Points, in no order, along strands that fork, close into loops and pass close to each other.
(in the rows, 128 means zero)
Two points are linked if the straight distance between their rows is under 46.7. Some points are linked to none.
deg: [139 201 133 122 149 137 157  40 112 143]
noreg: [155  99 119 127 107  91  91 130 128 100]
Lupa: [138 197 147 136 157 149 169  54 109 154]
vurat: [124  75 118 163 175 160 101 103 158  89]
lom: [124 128 152 140 172 142 135 129 126 147]
bupu: [131 114 158 148 175 136 124 126 131 130]
Nor: [170 125 129 129 107  81 101  95 115 113]
sizo: [143  96 120 131 124 113  89 130 139 108]
Rarop: [139  98 181 153 165  94 122 130 129  76]
lugir: [113  51  99 155 149 152 105 120 163  67]
goze: [126 173 150 144 168 158 170  95 114 165]
sorob: [127 109 173 140 158 100 133 146 118 114]
sovi: [130 154 120 118  87 106 144 146 105 151]
Vabep: [148 170 149 130 110  98 162  96  92 140]
lopo: [104 163 129 140 156 183 171 122 129 177]
Sufal: [119  62 134 123 122 104 114 174 158  54]
Bonis: [100 120 127 126 139 152 138 176 129 160]
golas: [135 202 118 104  68 106 161  78  93 127]
kogoz: [103 120 149 128 138 127 141 180 120 148]
zari: [102 141  78  96 105 177 131 160 149 187]
goril: [133 119 176 148 168 112 130 126 117 121]
Voraz: [129 186 151 141 167 158 175  73 115 163]
Fil: [156  94 151 154 135  83 102 108 122  70]
duziv: [124 103  81  96  98 140  91 174 153 154]
Kes: [125 104 132 115 113 105 110 167 123 121]
gek: [121 137 139 130 113 107 147 160 102 148]
reta: [121 121 114 107  79 101 116 183 118 144]
zomi: [162 114 135 147 144 114 103  88 129 114]
Lador: [111 200 112 111 103 162 170  82 112 146]
Muga: [157 192 131 113 119 103 142  42 105 126]
zumum: [110 223 119 108  95 160 167  64 105 129]
disud: [ 89 162 119 141 140 202 180 161 131 181]
Kat: [116 103 122 103  93 102 112 190 124 129]
Gumod: [140 158 120 116  75  92 147 135  97 147]
fel: [124 129  92  99  59 108 126 184 115 153]
vena: [157 166 138 123  97  78 145 100  93 135]
keka: [163 147 135 124 104  75 119 100 104 126]
lebut: [149 196 119 103  90  95 151  61  93 131]
Dini: [123 140  74  89  61 127 119 166 127 162]
kuvis: [103 172  98 117 108 179 166 133 130 177]
dut: [140 158 145 138 125 107 153 119  95 148]
Bup: [122 128 157 132 130 104 142 163 108 139]
lozol: [152 108 167 154 161 100 117 110 119 100]
Napo: [119 121  73  90  74 131 106 165 141 165]
Kub: [126  67 137 149 152 128 114 132 156  63]
pifo: [136  80 110 140 133 130  89 127 148 100]
pebar: [ 97 112 109 111 133 163 127 184 146 169]
Kob: [123 103 168 127 135  90 132 172 117  98]
lapam: [124  60  98 146 136 142  90 124 159  80]
kaze: [169 107 122 157 138 107  95  86 130  99]
Duz: [ 94 162 129 138 158 201 174 135 132 187]
tisol: [122 146 130 133 155 153 138 127 128 165]
bazu: [125  83 166 129 141  96 125 169 145  74]
difa: [113 157 151 149 166 167 170 120 115 172]
doli: [122 219 121 107  88 134 165  63  95 122]
besu: [130 133 118 124 146 148 125 125 137 159]
belav: [100  86 114 109 130 148 106 200 162 127]
pag: [141  80 133 124 105  83  97 160 132  74]
sugir: [106 202 110 116  99 179 176 105 117 151]
kek: [164 143 119 123 124 108 115  83 122 137]
dad: [151  94 140 130 103  72  99 145 124  83]
mune: [131 100 139 159 191 162 106 101 156 122]
kitos: [121  73 165 140 164 114 128 148 157  59]
bez: [145  91 172 146 138  78 115 132 125  63]
Biguz: [ 98 193 115 121 133 199 176 103 132 175]
fos: [103  95 121 104 111 121 113 201 139 125]
lolok: [148 116 123 117 100  88 102 145 123 125]
Kuzol: [160  85 129 155 127  97  93  95 128  77]
non: [105  76 100 109 121 149  89 188 167 121]
nipo: [110 166 113 122 113 158 161 135 122 170]
subo: [129  70 125 123 107 102  98 161 151  72]
kiraz: [101 119  82 102 117 169 113 180 151 179]
nifis: [124  75 138 156 165 139 107 120 151  79]
Raka: [102 163  78  99 107 181 142 129 144 181]
tuli: [130 102 153 156 188 144 113 121 144 115]
dogeb: [137 117 124 131 145 136 108 126 139 139]
bamet: [157 127 152 145 142 100 117 102 117 119]
gavu: [118  89  89 109 113 144  81 171 160 134]
Fida: [118  82 130 165 190 176 103 104 164 109]
fipet: [147 189 134 117 144 122 143  36 111 138]

A tip is a point with one link. Name the tips that can be reached along the links from each point below, in the order of the rows.
vurat: dogeb
difa: disud, sugir
pebar: Gumod, nipo
fel: lugir, Sufal
keka: Nor, dut

A fork is a point with three links, a tip a point with one. Leave the first point through the second and follow the links. Name the first fork or tip that comes.
bupu / lom: dogeb
Kuzol / Fil: lozol
gavu / duziv: Kat
doli / zumum: sugir

A piece is two or more points that can be reached from each other along the links. Count, over all rows, the pieces, the separate loops (a circle has one, a figure eight two, a Y none), the forks (points with three links) and the tips (points with one).
pieces: 5
loops: 3
forks: 5
tips: 9
